A landscape with many peaks, sampled at points; each row gives a point and its height.
A climber steps from a point to whichever of its 2 nearest points has the largest rise for the distance, and stops where none of them is higher. Distance is the straight distance between rows; heights are no part of it.
(906) (h 3.84): [115 140  81 170 133 158  87 130 134  86 143 185 142  84 140 139 135  89
 147 122 102 126 147 164 141]
(339) (h 3.48): [ 99 133 108 170 161 118 159 151  50 134 115 134 128 131 105 116 157  79
 146  87 108 157 153 130 123]
(250) (h 3.05): [166 126 162 115 170 139 111  97 143 101 177  76  97 153 171 147 124 134
 136 168  85 140 106 134 151]
(678) (h 1.99): [111  97 142 161 110 103  98 160 173 176 134 107 100  75 132 115 193  89
 155 163 122 126 128 141 153]
(724) (h 4.73): [146 138 114 117 101 170 122 182 171 168 116 143 150 178 123 201 107 145
  57  69  94 132 151 106 143]
(857) (h 3.32): [106 140  61 176 127 123  99 158 136 160  79 167 157  76 102 135 167 100
 109 156 141 124 159 128 147]
(381) (h 2.86): [107 172 136 135 116 108 133 145  43 105  86 166 171 163 172 165 139 152
 114 128 104 105 152 142 151]
(70) (h 2.56): [ 75 157 154 157 149 116 134  84  78 107 121 184 146 188 134 125 125 113
 154  73 135  76 144 154 147]
(114) (h 6.58): [146  78  68 180 122 147 121 176 131 163  66 123 146 122 151 178 113 111
  76  96 109 189 134 105 171]
(447) (h 2.19): [ 98 169 136 110 136 146 119 119 142  98 177  93 150 154 118 120  61 120
 148  92 165 122 114 116 142]
(230) (h 2.65): [170 133 163 107 166 154  99  88 172 132 138  62 132 112 128 139 132 116
 123 153  77 104 124 102 119]
(432) (h 3.31): [113 162 130  74 158  98 108  48 172 136 163 156 117 168 120  76  70 124
 104 128 144  72 140 101 142]
(538) (h 2.63): [141 148 114 182 138 155 116 156 119 143  99 102 138 145 139 196 189 148
 114 121 155 149  70 157 153]
(95) (h 5.36): [140 117  71 102 112 113 131  88 100  98 164 190  71 100 147  71 128 138
 140 122 129 123 169 106 113]
(952) (h 1.83): [137 104 168 151 165 114 140 118 132 132 120 131 116  32 148  62 124 144
 165  85 102 141 148 130  93]
(401) (h 3.80): [148 136 174 119 112  85 192 183 117 142 131 125 117  77 152  97 132 179
 137 102 120 134 125 111 134]
(720) (h 6.90): [133 143 151  81  75 125  84 128 193 118 113  91 145 115 158 100 107 109
  88 103 179 117 128 135 154]
(290) (h 6.09): [102 105 182 128  76 127  90 151 167 148  64  96 152 132 186 134 126 138
  96 120 157 134 135 141 153]
(910) (h 3.88): [143 122 146 145 123 124 145 141  59 111 127 128 117 102 152 125 192 116
 144 108 111 136 112 142 128]
(918) (h 4.48): [111  95 136 114 152 160 116 105 153 128 134  71 127 179 145 137  70 104
  97 143 123 181 135 125 127]
(668) (h 4.00): [156 111 123 105 118 117 140  68 138 111 113 115 137 163 102 114  98 148
 133 207 199 126 106  85 129]
(190) (h 2.69): [138 154 110 166 155 134 129 122 137 157 172 139 105  75  83 113 182 119
 149 105 128 136 135 106 111]
(89) (h 4.99): [116 152 123  81 120 159 110 174 175 103 141 117 117 128 194 149  77 168
 120 118 101 138 138 127 129]
(316) (h 2.57): [177 145 113 170 133 160 124 177 155 138 163 126 121 133 108 204 163 145
 129 100 122 144  47 155 142]
(717) (h 3.97): [106 121 145  88 150 112 192 102  56 128 131 120 124 134 106  93 116 153
 150 108 143 123  96 128  82]
(120) (h 3.91): [148 121 164 109  92 158 121  80 102 109 119 152 168 138  69 134 168  86
 107  96 149  94 125 142  83]
(406) (h 1.75): [184 117 130 127 117 181  88 109 159 184 137  73 122 157 112 192 182 123
 101 119 113 123  92  53 135]
(898) (h 2.39): [ 87 140 144 132 182 111 155 102 121 138  76 179 109 171 149  97 118 138
 142  75 141 113 133 148 119]
(811) (h 2.71): [ 71 157 134 180 138 112 110 116  56 127  75 155 162 202 144 159 147 115
 136 135 138  95 158 143 150]
(145) (h 1.93): [106 162 134 109 189 108 131 120 162 128 156 110  95 142 124  95  86 131
 154  92 144 129  89 130 108]
(630) (h 1.70): [103 110 123 189 199 125 139 166 116 160  88 186 113 144 131 151 144 113
 148 162  67 145 160 138 123]
(1035) (h 4.98): [115 130 113 135 118 123 118 105 120 132 122 156 105 160 115 127 186 129
 150 159 184 115 108 122 121]
(158) (h 1.71): [140  87 170 134 126 106  87 146 199 161 137  54  95 107 115 134 147  96
 155 166 132 129  70 141 113]
(689) (h 5.30): [141 132 146 142 104 131 111 111 133 101 142 157  90 203 163 152 130 152
 140 170 185 134  77 142 152]
(235) (h 5.62): [123 118  37 192 140 146 104 185 102 132  85 153 144 130 150 195 110  88
 120 121  57 161 149 135 142]
(784) (h 1.51): [115 137 144  96 150 136 151 152 162 147 124 109 170  92  85  99  90 114
 108 107 117 123 150 133 100]
(712) (h 7.27): [166 117 144 111 164  74 113 133 205 135 140  66 121  90 104 116 107 141
 138 218  73 107 133 160 133]
(830) (h 1.92): [107 124 122 163 183 134 142 154 115 157 138 139 124 108 135 154 156 154
 164 193  65 130 148 111 140]
(848) (h 2.58): [157 144 154 105 112 138 145 149 144  93 128 134 111 150 129 133 135 117
 110  65 159 139  75 182 116]
(331) (h 4.71): [ 95 110 108 166 124 128 129  97  66 122  98 156 106 184  92 135 175  74
 168 112 189 126 113 132 102]
(163) (h 1.96): [ 87 164 126  99  63 119 140 159  99 102 127 144 160 120 106 115 115 150
 147  94 181 104 124 136 111]
(51) (h 4.33): [159 106 161 131  88 104 151 101  64 104 196 124 123  82 121  82 161 117
 144 123 116 118 130 134 139]
(280) (h 4.08): [123 135  85 176  97 151 103 157 128  95 157 160 146  99 119 172 125 130
 159 156 143 131 105 149 147]
(616) (h 4.68): [156 144  99 164  83 114 125 121 109 127 103 194 116 105 126 130 179 147
 139 153 182 113 123  79 125]
(950) (h 1.48): [123  95 196 146 124  79 100  93 172 155 135  94  94 106 102  94 154 116
 194 166 146  94  90 133  76]
(608) (h 3.59): [120 175  83 171 120 109  92 148 123 124 115 187 132  74 154 114 194 110
 121 109 127 116 158 150 160]
(852) (h 5.41): [117 105 145 125  91 158 108 159 170 161  81 141 144 168 132 163 108 124
  90 120 125 128 154 105 119]
(872) (h 7.00): [123 111  55 110 148 139 148 148 143 125 138 136  81 131 100 104 124  92
 120 131 159 179 129 132 131]
(310) (h 1.53): [ 91 101 156 160 165 117 137 104 110 125 127  89 115  64 160  73 143 125
 197 111 137 149 107 128 113]
(193) (h 2.97): [178 142 146 145 155 140 137 168 164 116 172 123 112 122 133 153 123 120
 112  86 109 159  71 181 162]
(52) (h 1.39): [213 102 130 109 111 159 124  97 156 171 121 123 104 112  92 150 210 122
 120 131 117 108 105  57 102]
(571) (h 6.20): [147 100 175 113 153 103 148 139 162 133 147  80 155 107 127 110  62 138
 127 196  81 138 154 130 163]
(603) (h 3.14): [ 91 131  96 172 132 144 149 179  69 130 151 143 129 162 101 179 120 101
 162 111 103 153 151  93 134]
(968) (h 2.28): [108 123 140 181 179  98 125 120 156 188 154 117  97  89 126  80 170 105
 162 152 118 135 155 101 161]
(517) (h 3.61): [150  88 156 123  58 130 133 138  95 139 101 149 152  90  67 126 181  90
 118 112 138 106 111 159  79]
(1031) (h 2.15): [113 118 134 140 161 101 145 126 125 129  79 190 117  84 149  77 124 140
 143 102 119 129 152 144  90]
(709) (h 2.13): [ 72 136 124 126 171  92 156  68 112 136 145 144  91 149 125  69  91 129
 151  52 157 100  92 179 124]
(961) (h 0.43): [170 149 140 111  72 119  68  75 189 144 156  54 137 186 116 167  94 146
  50 192 114 115 161  80 132]
(828) (h 3.39): [122 112 115 158 104 162 125 159 100 138 161  98 171 142  98 189  98 120
 107 137  93 155 140 120 152]
(420) (h 3.87): [ 68 132 144  91 167 138 136 123 134 130 109  60 128 175 194 112  74 144
 107  91 131 167 125 140 150]
(1034) (h 3.40): [174 119 165 126 140 166 148 131 112  96 167 131 117 159 158 171 124 134
 122 127  92 147 100 139 153]
(289) (h 4.45): [ 65  94 126 128 111 129 134 126  90 108 121 125 124 200  99 132 110  74
 154 112 164 133 121 175 117]
(328) (h 3.49): [143 109 164 160 109 122 144 127  61 130 108 140 121  90  97 113 195 134
 158  94 129 118 107 140  49]
(850) (h 3.66): [152 156  99  81 119 117 113  67 178 100 132 157 126 126 126  91  90 155
 134 183 166  94 149  85 133]
(938) (h 5.43): [159  80 152 112 102 135 130 118 130  94 123 116 169  88 132 132 113 122
 121 186 102 123 144 165 140]
(419) (h 5.60): [116  94 120  80 147 133 119 100 133  92 110 115 102 138 191  99 135 121
 115 153 118 141 121 187 143]
(509) (h 3.13): [ 95 142 100 152 130  90 156 141 106 149 168 158 108 103  63  79 133 133
 154 106 161 130 143 139  95]
(688) (h 6.15): [133 124 139  78 169 113 110 102 193 134 128 151  84 143 167  87 137 116
  98 146 110 120 144 175 135]
(311) (h 1.68): [ 78 125 147 149 156 121 152 150  98 141 122 113 140  85 127 121 124 150
 195 156 110 123 137  92 108]
(692) (h 1.91): [124 108  96 119 127 134 138 155 114  70  70 203 130 102 152 117  69 119
 138 118 100 142 149 147  98]
(599) (h 4.41): [133 139  94  83 136 193 103 105 143  85 105 140 156 140 164 152  82 145
 103 132 114 137 162 102 123]
(960) (h 7.90): [135 162 130  80  94 112 116 120 163 127 145 122 110  95 143  77 157 111
 117  72 165 114 131 119 121]
(12) (h 4.87): [159 123 141 102 111  96 156  99 135 101 143 116 153  74  85  97 115 151
 147 181 142 101 109 148  95]
(710) (h 1.05): [193 114 108  66  92 159 144 137 158 151 120 114 138 110  79 149 143 128
  97 127 117 117 144  43 112]
(360) (h 3.52): [ 81 151 116 123 120  85 170 108  59 154 162 161 108 133  82  84 130 186
 156  82 160  87 133 143  54]
(287) (h 2.40): [ 70 167 156 145 147 139 135  99  87 126 161 131 155 155 120 116 109 128
 180  88 161 101 130  96 135]
(520) (h 4.37): [127 164  92 145  97 147 111 128 130  89 115 167 139  98 150 153 131 176
 172 168 154 106 129  88 118]
(856) (h 0.71): [170 159 117  74  92 132 116 125 159 134 166  64 152 138 105 145  95 144
  84 157 121 116 154  65 144]
(723) (h 6.04): [102 108  48 160 119 147 122 161 122 133  96 123 117 164 133 154 124  86
  98 123 167 186 146 126 164]
(789) (h 3.29): [160 144 146 128 111  92 189 177  97 136 108 152 156 117 131 129 133 182
  97 161 151 130 119 131 165]
(891) (h 2.25): [149 134 109 100  76 151 156 186 123 114 128 128 139 121 105 152 119 127
 110  77 145 150 101 121 119]
(575) (h 3.07): [136 134 169 115 115 128 162 145  46  87 138 176 132 194 148 153 114 131
 117 111 100 113 127 149 139]
(796) (h 6.05): [140 105  48 121 112 118 145 159 126 125 132 199  77 105 109 102 128 105
 133 149 124 155 178  94 110]
(727) (h 4.43): [141 147 166  90 123 110 136 162 178 112 142 116 115  92 181 119 110 184
 139 135  94 107 120 143 137]
(274) (h 4.36): [148 105 125 101 127 120 173  77  81  98 128 119 121 123 118 100 113 154
 167 163 160 130  96  89 102]
(1038) (h 4.81): [157  90 112 152  89  91 147  91  46  95 190 183  86  93 115  67 132 119
 141 112 126 133 158 125 118]
(662) (h 2.14): [172 107 149 138 132 170  62  86 195 185 120  43 151 152 122 194 145 134
  81 144  74 121 117  89 126]
(524) (h 3.44): [ 86 133 163 111 150 127 144 140 108 129  93 110 169 133 186 111  57 147
 108 109 116 139 163 121 163]
(397) (h 4.17): [112 124 169 109  99 152 106  90 116  96 165 131 146 184  85 127 122  69
 125  97 148 104 119 170 114]
(265) (h 1.78): [ 73 146 101  87 130 135 128 132 112 111 108 118 177 102 107  95 120 115
 124  91 150 108 149 165 111]
(949) (h 5.07): [129  69 107 105 148 149 139  92  99  99 119  80 116 154 170 121 100 116
 115 177 137 182 123 135 154]
(508) (h 7.18): [154 153 118  89 171 121 116 136 209 160 125 113 107 158 143 128 114 157
  59 174 104 140 147 138 156]
(739) (h 2.94): [137 156 132 167 130 129 141 169 116 174  94 149 162 134 115 184 176 169
 111 148 130 118 115 117 149]
(58) (h 3.94): [131 148 121 160 103 161 101 137 150 162 163  78 175 161 119 211 112 148
  52 107  95 155 137 138 154]
(94) (h 8.78): [135 151 131  82 172  85 108 125 198 141 117  45 116 133 149 119  91 180
  95 202  92 121 128 149 125]

Where does a climber stop that starts at each point below?
(603): (872)
(828): (960)
(328): (872)
(158): (274)
(856): (1034)
(420): (94)
(950): (274)
